Each row is a point on a tangle of strands that fork and nearly touch. The rows are in no order.
Two points are linked if the straight distance between their rows is under 56.4. Some points are linked to none.
z435: [-12   7  18  -1  11   1  -8  12   3  -3   1 -18   7 -13  -1   1  -2   9
 -12   1   7   2  -6  -7 -18   4   6   4   4 -12  -4  16  18   6   3 -14
   3 -19  -2  10  29   0 -12  28  19]
z81: [ 11   0 -14   0   3  -4  -1 -10  19  11   9  -2 -11   8 -17   8   1  17
  -2  -9  -2   6  17  16   9 -12  11   2   3  14  19 -19 -11  -4  -9  -3
 -11  -5  -5  -6   7 -16  10  -2  -4]
z797: [  2   7  -5 -11 -13 -13   6  19  18   7   1  -4  -7   3   3   6   1  -6
   5  -4  -1   2  -1  -6   5  -2   1   0  -1 -10  -5   5 -11  -3   3  -4
   0  11   3  -6 -11   6  24 -17   8]
z365: [ -4   9  10   7 -12   6   0  20   5 -10  -1   2  13   0  15   9   2 -14
  10  -7  14  -1  -5  -3 -10  18  -6 -12   3   1   1   5 -11   6 -15   0
  -2  16 -14  -4 -14   7   4   4 -10]
z632: [  8   9  -2 -19 -17  -7  13  24   5  -3  -9   4  -9   9  12   6   9 -11
   8  10   2  -1  -3  -1   0   8 -12  -3   0  -2  -4   4   0  -2   7  -3
   0  14   5  -2  -5  15  14 -13 -16]
z577: [ 18   3   8  12   0   1  -8  -4  26   1  -6 -15  -8  -9  -3  14   2   4
  -3  -1  11  11  18  10   5   0   9   6  -9   7   9   0  -8   7  -1   1
  -2  -9  -2 -11  -2  10  10   9  10]
z658: [-16   1  -6  -2  18  -9 -10 -16  -1   2   4  -7  -7  -9  -4   2 -20  -9
  12  -7  -8   7  -4   4  -7 -21   8  -6 -18 -14  -5   7  -1 -15   2  25
   7  15   1 -11  -5   7  13  -3   2]
z844: [  8  15  -8  12   4  -5  -4   8  25   0   1 -15  13  -3 -13   9 -15  -8
 -16 -11 -10  26  20  -1  -7  -2   2   6  -6   0  -1   3   2   1 -11   4
 -10  -3  -5 -19  18  -1   8   3   2]
z170: [  1  -6 -16  -7   1  -1   2 -13  -7  15   6   1 -10   7  -1   0  -1   6
 -17   5   5   2   8   6   4 -11  -9   9  12  15  10   0 -18  -9   6 -10
 -14   3  18   5  11  -4 -22 -20  -9]
z206: [ -9  -2  11   0  12   3 -16 -13  -3   5   1   5 -14 -12   6  10  -4  -1
  17  -7   7  -7   1   3   9  -3   2  -7 -11  -5   2   8 -10   5   7  13
   3   5   2  -7  -9  21  -1   5   7]
z124: [ -5  10  14  16  -8   4   5  11   6 -24   5 -10   5 -11  -4   0  -7  -4
   4 -10   5   0   0   3  -2   7   1  -7   2   7 -10   2   4  13  -9  -8
   4  -7 -13   6  -7 -25   8  13  13]
z825: [-15   5  13  12   1   6   0   3  -5 -21   5  -4  20 -15  17  -8   4 -18
   3   7   6 -13  -9 -11  -5   1  -8  -9   5   1 -13  13  17   7   4   7
  -1 -20 -12  17   5  -2 -13  12   6]
z120: [ -7  -3  -6  -5  12  -8   1  -5   5 -12   5   8   7   2   1 -21   5  13
 -26  10   5  -3 -29   5  -5 -10  -7   4   3   1 -10  -5   3  -9   5   8
   9 -17   9  18  -1 -15   4  -4  -2]
z56: [ -5   5  10  -6  13   7 -20  -6 -12   4  -4  11   5  -2   5   5   3   1
  21   4   1   5   7  -1  12   7   6  -6  -5 -10   4   8   1  12  -3   5
  10   1  -6   1  -1  31   3  14  10]
z77: [  6   3   6   6 -28 -11   6  18   8 -12  -5  -8  11  -4  -8  10  -1 -10
 -10  -9  -5  -1   0 -13  -6  12 -12   7   7   1 -20  -4   7   4   8  -6
  -1  -7   1  -1  21   2  -5 -10  -9]
z857: [  3  -1   4  -9 -12 -11   7   2   5  -6  -8   2 -15  -2  14  -3   2 -12
 -11   6  -9  -8 -20  -4   5 -19 -22  -1  -2  -1 -15   5  -1 -12  20  11
  -1   4  17  -1  -2  10  -2 -19 -11]
z5: [ -7 -12  14   2  15 -12  -4 -15 -11   5   7 -14  -6 -16  -4  -7 -13   4
  14   4   9   7  -2   7   7 -11   3   6 -10  10  -6   0  -1  -5   0  16
  14  -2  10  -1   8   6  -2   3  -6]
z814: [  0   7   0   2   1   5  -4  14  14 -16   4 -11  14   5   4   8  17  -4
 -21  -2   4   0   3 -12 -27  22   0  22   9  -2   5  11   7   9  -9   2
 -16  -3 -10  -6  21  11 -13  -8   1]
z379: [ -7   4   5   4   6   1  -9   6  -5  -6   3  -2  11   4  -3  -2   9   4
  -8  -5   8  -2 -12  -8  -8  11   1   8   5  -3  -5   6  26   6   3 -12
   4 -32  -3  19  21  -9 -10  12  11]
z477: [  2   1  10   7 -16   7  10  20  21 -14  -7 -14   5 -21  18  -1   4  -3
 -12   9  11 -15   1 -16  -4  -8 -11  -5   6  -2  -9  17  -8   2   7  -8
   2  -5  -7  -5  -6  -4   0  10   8]
z760: [-17   1  -3  -4   1   1  -4  -8 -28  16   0  21   4  13   4  14 -16 -11
  37  -9  -3   4   2   1   4   4  11 -12  -2  -2  13  -5  -7  -4  -9   1
  -2   7  -9   0 -11   2   5 -11  -7]
z496: [ 13  -4   6   5   8  -5  -2   8   0  18 -14 -17  10  -3  -1  -6 -13  10
  -9   4   2  16  19  -7  -1   4  10   8 -12   0   8 -13  10   9  -8  -5
  -5   1 -11 -12   3   8   8  18   1]
z888: [ 10  -7  -2   6  -4   6   1   2   4   3  -5  11 -10   1   5  10   8  -4
   6   0  13   0  10  15   3   6  -2   0   0  11  18 -11 -13   4  -6   0
  -1  14   1 -14  -2  13   7  -8  -6]
z847: [  0  -4 -11 -12  10  -9  -3   3   8  14   1  -6   5   7  -1 -24  -1  28
 -22  13 -10  -6   2  -8  -2  -8  -1  14  -2 -14   1   3  -4  -2  -3  -4
   3  13   0  -4   3   4   4   6   1]
z780: [ 14  -9  -1 -21  -3   1  15 -13  10  10   1  10 -19  -1  -4  -9   0   3
  31   4  -9  -2   0   4   0  -3  22  -9  -2  -1  12  -2  -4  -7   9   2
   6   3   2   6 -25   5  14 -11  -2]
z817: [  0  -5  -3   4   9  20  10 -12 -16 -10   1  27  -4   6  -3  -9   7   8
   2   3  -8 -12  -9   8  12   6  -4 -10   3   3   5 -12  11   1   1  -5
  -5  -7   2  11 -10 -20  -7  10  -4]
z475: [  4  16   3   5 -11   0  18  31   4  -9  -9  -1   7  -7  23   0  -9 -11
  24   6   2  -9  -2  -8   1  13   3 -10   4  -3 -11  21   3   0   7  -5
   8   1  -6  -7 -24   7  14   1  -6]
z422: [ -9  -6 -17   2   3   3  -1 -12 -12   0   6  -5 -10   2  -3  12 -10 -10
   1  -2   6   0   4   9  -3 -11  -5 -13   5  10   0  -3 -16 -12  -2  -3
 -16   0  18   1  11  -4 -18 -31 -13]
z587: [  8  -4  11   7 -13  20   5  -6  -8 -17   1  20  -4   4  -6  -2  18   2
  -6  -1   0 -13   0   3   4  10  -7  -3   3   2   2  -8   0  10  -3 -13
 -11   5  -5  -3  -9 -19 -15   9  -1]
z13: [-15   1  -3   0   6  -6  -9  -5 -19  -4   3  -3  -1   6  -1   6  10  -6
  17  -6  -5   3   2  -3  18   1  -9  -7   2  -5 -12   6  17   7  10   1
  11 -23  -5  15  10   2  -3   0  23]
z442: [  4   0 -11  -3  11  -4   3  -6  14   4   7  -1  -4  -8  -3  -5 -12  -2
   6  -2  -6   2  -7   4 -15 -18  12  -2 -14 -10   3   4  -4 -15  -7  17
   3  18   7 -18  -5  17  16  -7  -7]
z841: [ -3   1  14  12  -7  14   0 -10  -3 -22  -1  22  -5  -5   0   2   8  -8
  14 -13   2 -10   1   2   9   6  -9  -9  -3  -1 -10   3  -8  10  -2  -4
   1   5  -9  -4 -17  -3  -5  13   6]
z453: [-12  -3   2   6  -5   4 -20  -9  -2   1  -8 -13  16  -5  -9   1 -13   2
  -6 -12  -4   9   6 -10  -5  -3  -4  -3 -15 -13  -4  -1  -7   6  -6   1
   0  27 -16 -20 -10  -6   1   8   8]
z346: [ 11  -8  14  13 -19   2  -7   1  13   2 -10 -13  -6 -13  -7  10   2  -2
  -7  -4   7   2  15  -2   6  -1  -7   6  -9   2  -3   1  -5   9   0  -8
   4   1   0 -13  -5   5  -4   7   7]
z553: [ -9  -5  10  10  -1   5   0  -8 -18 -19  -4   2  21  -9  13 -17   5 -12
  -6   6   0  -8 -25  -7  -2   1 -15 -10  -2   1 -16   2   2   4   2   8
   5  -3  -4   6   2  -8 -19   1 -10]
z328: [  1  11   3  10 -22  -2  21  23   4 -28  -2  -6   4 -15   1   8  -4 -17
   2  -2  -9  -9  -4 -10   0   7 -12  -4   7   1 -24   5   8   0  10  -4
   2  -9  -2   4  -5  -9   4  -6  -6]
z826: [ 14  -7   0   6   5   5  -1   1   6  10 -18  -4   8  -6   7   2 -19  -2
   8   3   3  10  12  -1  -7   5  10  -3 -15   4  12 -14   0   6 -12   6
  -3  12  -2 -25  -7  26   7  13  -3]
z863: [ -1   4   0   0  12  -3   0  -6  17   4   3  -2  -2   7 -15  -9  -3  21
  -5  -3   7   6   7  11   8 -10  12   4  -3  -2  10  -6  -4  -2  -7  -1
   5   1  -7   0  -3 -14  20   9   6]
z410: [-12   3  -6 -15  -6 -10  -2   2 -15  -7  -2  -3   9   5   1   3   1 -11
 -10   1 -22   2 -12 -15   8 -12 -14  -6   8 -10 -15   3  13  -8  12   5
  -8   1   3   8   8  -1 -10 -14   5]
z666: [ -3   4  11   6  26   5 -16 -12   8  12   4 -16   5 -19 -14  -4 -15  11
 -15   3  10  23  13   7  -6   5   9   7  -2  -3  16   8   6   9  -7   0
   6  -6   0  -5  13   9  -3  19   6]
z80: [-17   3  -8   2  -5  -1   0  -7 -25  -9   4   4   7   4  -5   2  -1 -17
   5  -1 -18  -1  -3  -9  17  -5 -16  -6   5  -5 -15  -2  19   0   8  10
   4  -9  -2  15   3 -14 -13  -9  16]
z991: [ -7   1  -7  10   4   2 -11 -11 -11   9   6  -9 -13  -6   2  21 -10 -12
   3 -15   5   1  15   7  -5   3  -5  -3   6  10  -2   6  -8  -8  -7   3
  -6   5  11  -7  10   4  -7 -20 -14]
z805: [  3  -6   5  -4  10  10  -6 -21   7  12  -9   2 -13  -1  -2   6 -13   2
  26  -7   9   0   3   5   7  -4  14  -8 -15   2   8  -5 -20   2   7   7
  13   8   5 -15 -18  13   7   6   0]
z47: [ -8 -11   2 -18   4  11   2 -11 -17  13  -3  15 -15  11  10  -3   8 -11
  26  -3   0  -9  -5   9  10  -3   2 -21  -3   5  -4  11 -14  -6   9   2
   7   1   9   1 -30  -4  -9  -1 -10]
z643: [ 12  -5   0 -10  -1  -5  10  -7  17  -1   5   4 -13  -9  -5  -8  -3  -4
  17   4   1   4  -7  12  -7  -7  13  -9  -9   5   8  -4  -2 -15  -4   5
  11   2  12  -1 -14  10  24 -11  -7]
z815: [-11   3  -3  -5   5  -1  -6 -13   0  -8   7  -4 -14   0  -5   0  18   6
   5  -3   5  -8  -7   9  15 -13  -3  -2  -2   1  -4  -3  -6  -1  -1   4
   6 -12  -5  14  -6 -24   4   2  22]
z428: [ 19  -3  -3  -5 -11  -4  15  15 -10   6  -6  -4  -1   6   1 -10  10   8
 -21  12  -3  -5   5  -3 -13   5 -10  10   0   7   6 -15  -5   2  -2  -5
 -11  21   0  -5   3   5   1  -4 -17]
z470: [  4  13   2 -12  -9  -2  12  28  -6   8 -10   6  -8   7  22  -6   9 -18
  22   2   0  -6  -6  -1   1  13  -4  -9   0  -7 -11  14  -3   6  11  -4
  11  12   5  -3 -25   8   9  -1 -18]
z408: [ -7  -7   4   7   3   7 -11  -5   7  -5  -1 -13  10 -10  -6  -7 -15  13
 -12  -1  -4   3   1  -1  -7  -8  -1  -1 -14 -13  -2  -4   1   4  -5  -3
  -1   8 -18  -7   3  -9  -3  25  15]
z975: [  2  16  14  16   0   3  10  16  -9 -17  -4   9   3 -17  17   3 -13 -17
  24  -2  -4  -5  -3  -1  11  10   7  -9   1   6 -17  17   8   5   1   0
  12  -8  -1   0 -17   8   8   8  -5]
z732: [ 15  -9  -3   7 -13   6   9  13  -4   1  -8   8  -8  -3  -8  19   2 -12
  14  14  14   0   5  12  -2   5 -12 -14  -1  12  15 -17  -9 -12   0   3
   1  29  14 -12   1   5   2  -8 -14]
z641: [ -1  -1   7  13  -2 -14   1  -4   7 -16   5 -11  -3 -12  -2   2   5  -5
  -8   0   2  -5 -11  -5  -3 -10  -3   8  -7   3 -17   5  -4   3   4  10
   0  -8   2   0   9   2   1  -5   4]
z87: [ 12  -6 -15 -17   4  -4  21   5  -5   5   2   9 -16  18  -1 -13   7  19
 -10  17 -12  -6  -2   0   2 -13   6   1   1   8  17 -14   5 -14  -3   2
 -16   3  15   7   4   5  -2  -6 -14]
z122: [  0  -1  -9  -9   7  -8   4   3  19  -4  14   6  -3   5  -7 -13   5  21
 -16  -3   3  -5 -15   4  -1  -4   8   5   5  -2  -2  -1  -1  -8  -5  -5
   1  -6   2  15  -3 -17  16   4  -1]
z69: [ 14  -5  18  11 -17   3   0  17  18   3  -7 -17   5 -15   8  -5   5   2
 -17   5  18  -4  13  -7  -7   7  -4  10  -1   3   1   8  -5  13   5 -17
   7 -10  -3  -7   4   3  -8  10   8]
z155: [ -3  12  12   7   1   1 -10   5   7 -13   5  -6   5 -15   5   8   6  -6
  -3  -4  -1  -3   2 -15  -6  -1   0   2  -5  -3  -9  15   4   4  -2   7
  -8  -3  -7  -2  10  22  -1   4   8]
z700: [ -2   7   1   4   7   6 -21  -8  11  -5  -1   5  -3 -13   8  12  11   2
  -6  -3  -3  -7   1  -5   3  -3  -1   0  -8  -9  -2  11  -5  -1   2  17
  -6  12   1 -13  -5  20   1   0   2]
z600: [  0   6   2   1 -12  -6  -1   9 -11  16  -4  -4  -1  13  -8  13   6  -3
  15  -6  -4  10  21  -7   9  12  13  14   1  10   6  -4   8  14  -7 -11
  -7  -4  -9   3   2   5  14  -4   3]
z967: [-20  -3   1   1  -2   3  -9 -15 -18  17  -6   2  -7   2 -10  15 -18  -3
  32 -10  -7   9  18   4  12  -8   5  -9  -4   4   5  -9  -6   1   3  -8
   6   1  -8   3  -8 -10  -1  -2   7]
z593: [ 10 -12   0   7 -15  -1  11   5 -12   6  -7   4  -5 -14  -2   5 -21 -17
  25   0   7   1  -4   8  -7  -2  -4 -12  -8   7   4 -16  -7 -14  -3   4
  13  20  15  -9  -6   3   5  -4 -24]
z931: [ -1   2   7  11   1  10   6   7  -4 -20   5   7  -5 -10   4  -9  -9   8
  -4  -3  -2 -14 -12   6   1  10   5  -1   8   7  -7   4  12  11  -4 -17
   7 -14  -7  11 -10 -30  -1  23   7]
z424: [  0  -7  -9 -15  13   0  -8 -14   4  18  14  -4  -8  12   5  -4   2  13
 -12   5   5  -2   6   5  11  -1   0  15  13   9   8  14 -15  -4   5  -2
  -1  -4  15   3   6  10  -6 -25  -6]
z10: [  6  -5  -6  -2 -21  -8   7  18 -21  28  -6   2  -3   0   5  18 -24 -18
  26  -4   6   9   4  12  -8   9  -1  -4   0   1  10 -13  -3 -18  -2  -3
  10  25  16  -4  -3  -1   9 -12 -23]
z166: [  0  12  -6  -8  -8 -10  -7   9  11  18 -10  -4 -12   3   5  14  -6  -5
  22  -7 -16   7   8  -7  13  -5   6  -2  -9  -9  -1   0  -3  -3   5   3
   0  11  -5  -9 -19   5  17  -6  10]
z741: [  4   5   3  -3  -7  -1   5  -3 -16   6   0   7  -1  -5  -2  -6  -6   0
  13   7 -12  -6  -7  -7  11  -4   0  -5  -3  -2  -4   1   4   4   0  -2
   6   5   7   1 -11   4   3   0  -1]
z221: [-12  11  15   6   6  -5  -4  11  14  -6   0 -28   9 -15 -10  -4 -13   4
 -16  -5  11  12   3   0 -19  -3   7   4   2  -2 -10   6   6   8  -1  -7
  -1 -22  -5   1  23 -21  -4  25  17]
z366: [  0  10  -9  -2 -13 -11   9   2  14  -9  10   0   2   6 -13  10  -4  -5
   5 -14   6  10  -1  15  -4   2  -2  -2  12  11   3  -6  -5  -4 -12  -6
   1   1  -1   5   9 -15  20 -21  -5]
z404: [ 14  -8   8  -4  -6   5   4  -3   8  10 -12   5  -2 -10   7  -1 -15  -2
  20   8  -1  -2  -3   0   1   2   5  -8 -23   1   9  -8 -11   1   4   8
  10  15   3 -16 -21  22   8  13  -4]
z691: [-11   2  -8  -4   6  -8 -15 -10 -22  12   5  -6  11   7   1  13  -8 -13
   7  -8  -6   7   1 -10   2   0  -4   5  12   1  -2  10  14   2   7   4
  -5 -10   7   7  27  14 -14 -17   1]
z315: [  9  -2 -12   1 -13  -6  24   8   1   0  -3   6   1  10 -13 -14  -7   7
   1   5 -13   7  -3   9  -2  -3   2   1  -9  -1   9 -24   4  -8 -15  -7
  -6  20  -5  -4  -2 -11  20  -5  -9]
z264: [ -2  -4   3 -11   6  10  -4 -10 -14  13  -4  24   1  15  14  -6  22  -8
  14   4   3  -2  -8   8  17   1  -6 -11   2   0   0  10 -17  -1   7   8
   2   4  11   3 -18  13  -9   2  -5]
z360: [  4  -9 -10 -12  10  14   6  -1 -19   9   1  16 -15  20  -1  -9  13  17
  -4  16  -7  -8  -4   3  17   4   1  -6  10   2  10 -10  13  -5  11  -2
   6  -8   9  16 -14 -14  -6  11   3]
z462: [ 22  -2 -11 -17  -5 -13  18  20  -2   6  -5   4  -9  19   5 -11   8   8
 -19  16  -6  -4  -4  -6  -6   3  -3  13  12   5   4 -20   7  -4   2  -5
  -9  -1  11   6  12   1   3  -4 -17]
z248: [ -3  -2   4  11 -10  14  -9   4  15 -16   3   0  12  -7   6   6   0  -2
 -18  -8  13   6   0   1 -13   8  -4  -3   1  -1   5  -2 -16   5 -15   2
 -11  19 -19 -14  -6   7  -2   0  -1]
z243: [  8   4 -13   5  -8   0  16  15  21  -3   3   0  11   3  -8 -13  -5   3
 -13   0  -9   1  -1   0  -9 -14   3   4 -11  -9  -4 -16   6 -12 -12  -2
  -9  10  -6  -5   6 -15  24   5  -4]
z93: [ -8 -15 -14  -5  18   2 -11  -5  -4   2  12   3   8   7   5 -12  10  18
 -24   5   3  -2 -19   3  -7  -3  -6  -1   4  -8  -3  -4  15  -9  10   7
  17 -16   9  23  10   0  -4  14  14]
z324: [  5  -2  -6   7  -6  -4   3  -1  -6  18  -9  -5  -1   5  -9  18  -8  -3
  11  -6  -1  14  30  -3  -1   0  16   3   2  10  23 -17  -1   9 -10  -4
 -15   2  -8 -10   6   2   2 -11  -4]
z192: [ -3  -7 -10 -12  10   3 -12 -11   1  21  14   3  -8  13  -9  -1  14  27
 -20   5   1  -5   5   6  10  -6   8  14   7  -2  13  -1  -8  -7   9  -5
   8 -12   8  11   3  -4 -12   1   4]
z897: [  1   2  11   3 -12  -6   7  20  13 -15  -8 -11  20   1   1  11  11  -4
 -16  -7   6  -7  -4 -16 -19  20 -10   9  19  -2 -15   8   4   3   2 -15
 -10 -13 -10   2  18   1 -16  -7   0]
z763: [ -6  -4   8   5  10   0 -11 -12  -5  -4  -4   2  17   4   6  -6  24  -3
 -19   2  16  -8 -14  -3  -4   5 -15  18  10  -2 -12  11   6   1  13   7
   7 -19  11   9  10   4 -22  -4  11]
z653: [-13   2  -6  -7  11  -2  -8 -12 -25  12   9   1  14   9  -4   6   0  -2
  12   0   3  12   6  -2  11   9   8   3   8   0   4   3  20   0  -2   1
   6 -21   5  18  18  10  -4 -11  11]
z510: [ -1  -2   8   5  22   8 -18 -18  -3   1   8  -3   3  -7  -6  -3   4  12
 -19   4   9   5   5   5  -1   1   6   7   3  -5   5  10  10   5   4   8
   7 -11   5   6  20  14 -12  14  12]
z754: [  2 -13 -16 -17  14  -1   3  -1  -2  19   9   7 -13  16  -6  -6  10  32
  -1  12 -12  -6  -1   3  11 -11  10  -2   5   3  18 -12   5  -8   6   0
  -2  -8   8  18  -2  -2  -4  -2   1]
z305: [ 14  -6 -15   8  -8  -3   7  -2  15  12   0  -7  -7   5  -8  20  -8  -2
   7  -8  -2  15  30  16   5  -8   7  -2   0  14  15 -17  -4  -9 -10  -7
 -10   3  -4 -13  12  -5  13  -9  -6]
z559: [ -5   0  12   2 -12   2   5   8 -16 -11  -8   4  19   4   7 -12   6 -11
 -16  -1  -6  -7 -15 -14  -1  17 -15  -1   6  -7 -16   6  19   6   8 -10
  -5   0  -5   1   3  -3 -21  -4 -10]
z786: [ -2   1  -6   9  -2  -2  -3   3 -15   1   0  11  10   8 -19  -3  -2  11
  -2   1 -16   3   2  -7   2  -2  10   4  -1  -9   5 -14  24   2  -8  -8
  -3  -9 -10  10  17 -11   0  10   1]
z190: [ 10  -5  -9  12  -4   6   7  15  24 -10   4  -1  15  -4   8 -11  -7   4
 -26   7  -8  -3  -2   0 -19  -7  -6   3  -6  -8  -2  -9  -2  -8 -12  -3
 -13  18  -8  -9  18  -3   5   5  -9]
z72: [-10   7  14   9   4 -10  -2   6   5  -4   1 -20   2  -9 -14  -3 -10  10
  -3  -7   8  17   5  -1  -1  -2   4  -5   4   1 -12  -2   3  11  -3  -4
   8 -22  -5   3   0 -34  10  27  17]
z926: [ -4  -3   5   2  -1  -7  -6  -6  -2  -4   6   5   4  12 -11  -4  13  -3
 -14 -10  13  -7 -17  -2   0   7  -7  16  17   4 -11   4  11   5   9  -8
   8 -28   9  17  15 -20 -15  -6  10]
z617: [  7   6  -1  -7  -4   0  16  11  -2  -7  -7  14  -2  15  10 -14  11   1
 -16   6   1  -6 -12  -9  10   6 -14   4  15   0 -11   5   8   4  18  -7
  -3 -14  11  17  -6 -15  -5   2  -1]
z943: [  1  -2  -2 -25  10   5  14  -9 -10   8   8   5 -12   6  -4 -19  -8   9
  35   5 -15  -3  -5  10  11   1  16 -16   3  -2  10   5   6  -4  11  -2
   8  -6   4  17 -27  -5   3  -8   1]
z843: [ -9  -9  -1   5  23   5 -17 -18  -8  -7   8  -8   8  -7   1  -9   6   5
 -20   9   9   2 -16   1 -12   0  -5  12  -1  -7  -5   8  12  -2  10  11
  12 -20   7  13  22   9 -22   2  10]
z664: [ -2   6  -9   4   1  -6  -1   5 -13  -3  -1  14  19   4   2   1 -13   1
  -7   0 -20   8  -6 -10  -8   1   6   2  -4 -10   7  -2   9  -7 -12   9
 -13  12  -5  -2  13  15   4  -9 -11]
z202: [  9  -7  -8   0  10   2   4   2  -2  10   3  -5   2   8 -11 -15   0  19
 -18  11   3   0   7  -2  -9  -6   0   6  -2   1  14 -10 -14  -2  -9   2
  -8  25   5 -10   8   3  -2  -1 -14]
z413: [ -9   7  -5 -22  -9 -11   5   6 -14   1 -10   8   5  15  15  -2  -5 -20
   0   2 -13   6 -23  -8   6 -12 -14  -7   0  -9 -11   8   7 -19  16  10
  -5   8  16   1  -7   9  -4 -17 -12]
z150: [-13   1  -6 -10 -13   2  -6  -2 -12  17 -10  -2  -8   9  -5  15  -7  -4
  23 -10 -20   3  16  -6  19  -7   2  -9   0  -6  -1   4  -2   1   7 -13
   0  10 -18  -3 -20 -13   6  -9  11]
z92: [-10  -5  -2 -19  16 -16  -1 -19   2   0  12  -7 -19   1   6  -1  16   0
   9  -1   4  -7 -11  15   9 -13   4   0   0  11  -5   3  -8 -11   8   9
   9 -15   7  18 -12 -11   1 -16  13]
z891: [ 10  -1  -3   0   5   1  14  -1  -6   5 -11   0  16  10 -10 -13 -11  10
   7   1  -2   8   5  -3  -8   3  14   3 -12  -3  18 -24  -6   4 -20  -6
  -4  16 -16  -5 -16 -12  19   6  -3]
z89: [ -7   0 -13  -2   2   0 -12 -14   6   1   0  -4   4  14 -13   6   4   8
 -10 -12  -9   9  15  -2  -2  -9  -2  -4  -6  -9  11  -2 -16   3  -4   3
  -9  24 -23 -17  -5 -10   3  -6   8]
z463: [ -6   3  -7   5   1   8 -14   1  -8  14   6   8 -13   2   9  15   2 -12
  14 -15  14  -3   7   8  -5   8  -5  -8  10   6   7   5 -14  -3  -7   5
  -1  17   9 -10  -6   9   0 -11 -22]
z350: [ 11  -1   1  19  -5   9  -4   0  25 -19   6  -9   3 -19   3   7  -2   2
 -26  -1   1   0   4   8 -17  -3  -5  11  -1   1   0   1  -8  -7  -6  -1
  -7   5  -9 -14  14  -1  -6   5  -4]
z676: [ -8   3  18   4   2   7 -12   1   3 -21  -2   1  13 -14  13   1  19 -13
  -3  -2   8 -13  -3 -11  -6   8   0  -4   0  -9  -9  20   8   3   2  10
  -3 -15 -14   7   7  18 -17  11  15]
z505: [  7   5  -2   7   2   1  16  14   8 -23   3   4  -5  -4  10 -14   1   3
 -19   5   2 -21 -16   1  -1   4  -6  -1  11   3 -12  12   3   1  10  -8
   5 -21   6  13 -15 -32  -1   7   0]
z193: [ -1  16 -12  10   5  -2  -9  -3  13 -15  15   1   7   4  -6   8   7  -5
 -20  -6   6   6  -2  -2 -12  12   4  14  16  -1  -5   9  -1   4 -11   3
 -13  -5  -4   0  22   3  -5 -18   2]
z811: [  9   4   8   2  -6  -3  -1  14  -4   9  -5 -12   5   8   1  -7   4   4
   4   4   8   3  17  -6  -3  17   8  11   1   7   4  -8   6  26  -8 -11
  -4  -3 -11   3   1   2   3   8   2]
z82: [ -2  -8  -8 -13  13  -9  17 -17  -9  -8   9   2 -20   1   2 -15   4  -4
  24   6  -9  -5 -15  14  11  -7   3 -11  -1   6  -2   0  12  -6   9  13
  12 -12   6  14 -21 -19   2  -8   9]
z486: [ -9   4  -2  -1  -5  -3 -18 -10   7  -5   7   0  -3   6 -17   6  17   5
  -5 -13   3   0   0   3   7 -10  -2   1   6  -7  -2   1 -13   4  -1  -1
  -7   5 -10  -1  -2 -17  -4  -7  15]
z67: [  5 -14   9  -1   3  12   1 -24  11  -2 -10   9 -21  -9  -9   0  -8  12
  11   4  -3  -8   5   9   7 -15   6   0 -14   6   4 -14 -17   0   5   5
   8   0   3  -8 -14  -3   5  16  13]
z99: [  1   5   2 -10  10   7  -3  -1 -11   5  -4  17   3  12  14  -5  23   0
  22   5   0  -7  -1  -3  12  16   3  -1  -4  -7  -3  14  -5  11  -4   3
  -2   2  -6   1 -15  25   2  13   4]
z490: [  0  -8   0  -3   2   2  -7   1  -1   9   1  -4   3   0  -2 -16   3  25
 -17  14   3  -8   0  -4  -7   1   3   7 -10 -13   3   2   1  10  -7 -14
   8   8  -6   4   1  -5  -4  22   7]
z440: [  4 -12   2  10 -10  -1   6 -19  -3   3   1  -8 -15 -13 -13  15  -6  -4
  11  -2 -13  -7   8   5   8 -27  -6  -7  -8  12  -2 -19  -9  -7   0   3
  -8   4   9 -11   5  -8  -3  -2  -2]
z521: [  4  -6  -1   3  -9 -15  12  -2   3 -17   0  -1 -11  -7   2  -4   3 -13
  -8  11  -3 -11 -17  -6   3 -15 -17   8   0   5 -23  -3   4  -7   9  14
   4 -12  14   3  15   2  -3  -8 -11]
z389: [ 10  -7   2   3   5   5   0   2   8   0   4   2   8  -4  17 -10  11   9
 -31  16  12 -14  -3  -3 -20   9   0  17   4  -2  16   9  -4   3  -4  -9
  -2 -10   0   0  12  10 -25  10 -10]
z703: [ 12  11   5   4  23   5  -6 -11  28   7   1  -7  -6 -14  -5   3 -14  13
 -18   7   9  26  19  12   2  -3  19   9  -7   7  13   1  -4   3  -6   9
  -2  -7   0  -9   5  13   9  14   4]
z542: [ -2   4  -5  -9  -9  -5  12  13 -24  19  -1  13   3  15   5   4  -8 -14
  29  -2   1   8   3   7   4  10  10 -12   5   3  13  -7  -5  -5  -3  -2
  -2  14   2   2 -11   2   2 -13 -20]
z910: [ -9   2  15   0 -11  15  -3   3  -9  -6  -6  18   4  12   7   9  10 -15
  14 -11   7  -9   1   0  -3  26  -3  -9  -6  -1  -3   0 -15  10  -6  -2
   0  20  -7  -6 -20   3  -6  10  -6]
z213: [ -4   5  -9   1   6  -4  -7 -10   0  -1   6  -5   7   7  -5  11  -1 -11
 -16 -13 -10   8  -4 -13 -12  10  -3  12  17   9  -5  10  14  -1  -2   5
  -9  -8   8  -3  31  10 -19 -26   0]

Follow the links from the first point to the second, and from the first to the third. Name the last point that the two ways share.
z346; z553; z80 | z155
z943; z463; z350 | z754
z82; z891; z888 | z754
z691; z264; z93 | z206

A fork is a point with three links. Follow the links from the first point to the second and name the forks in between, in order.
z155; z122 | z206 z805
z122; z77 | z805 z206 z155
z510; z826 | z843
z166; z910 | z754
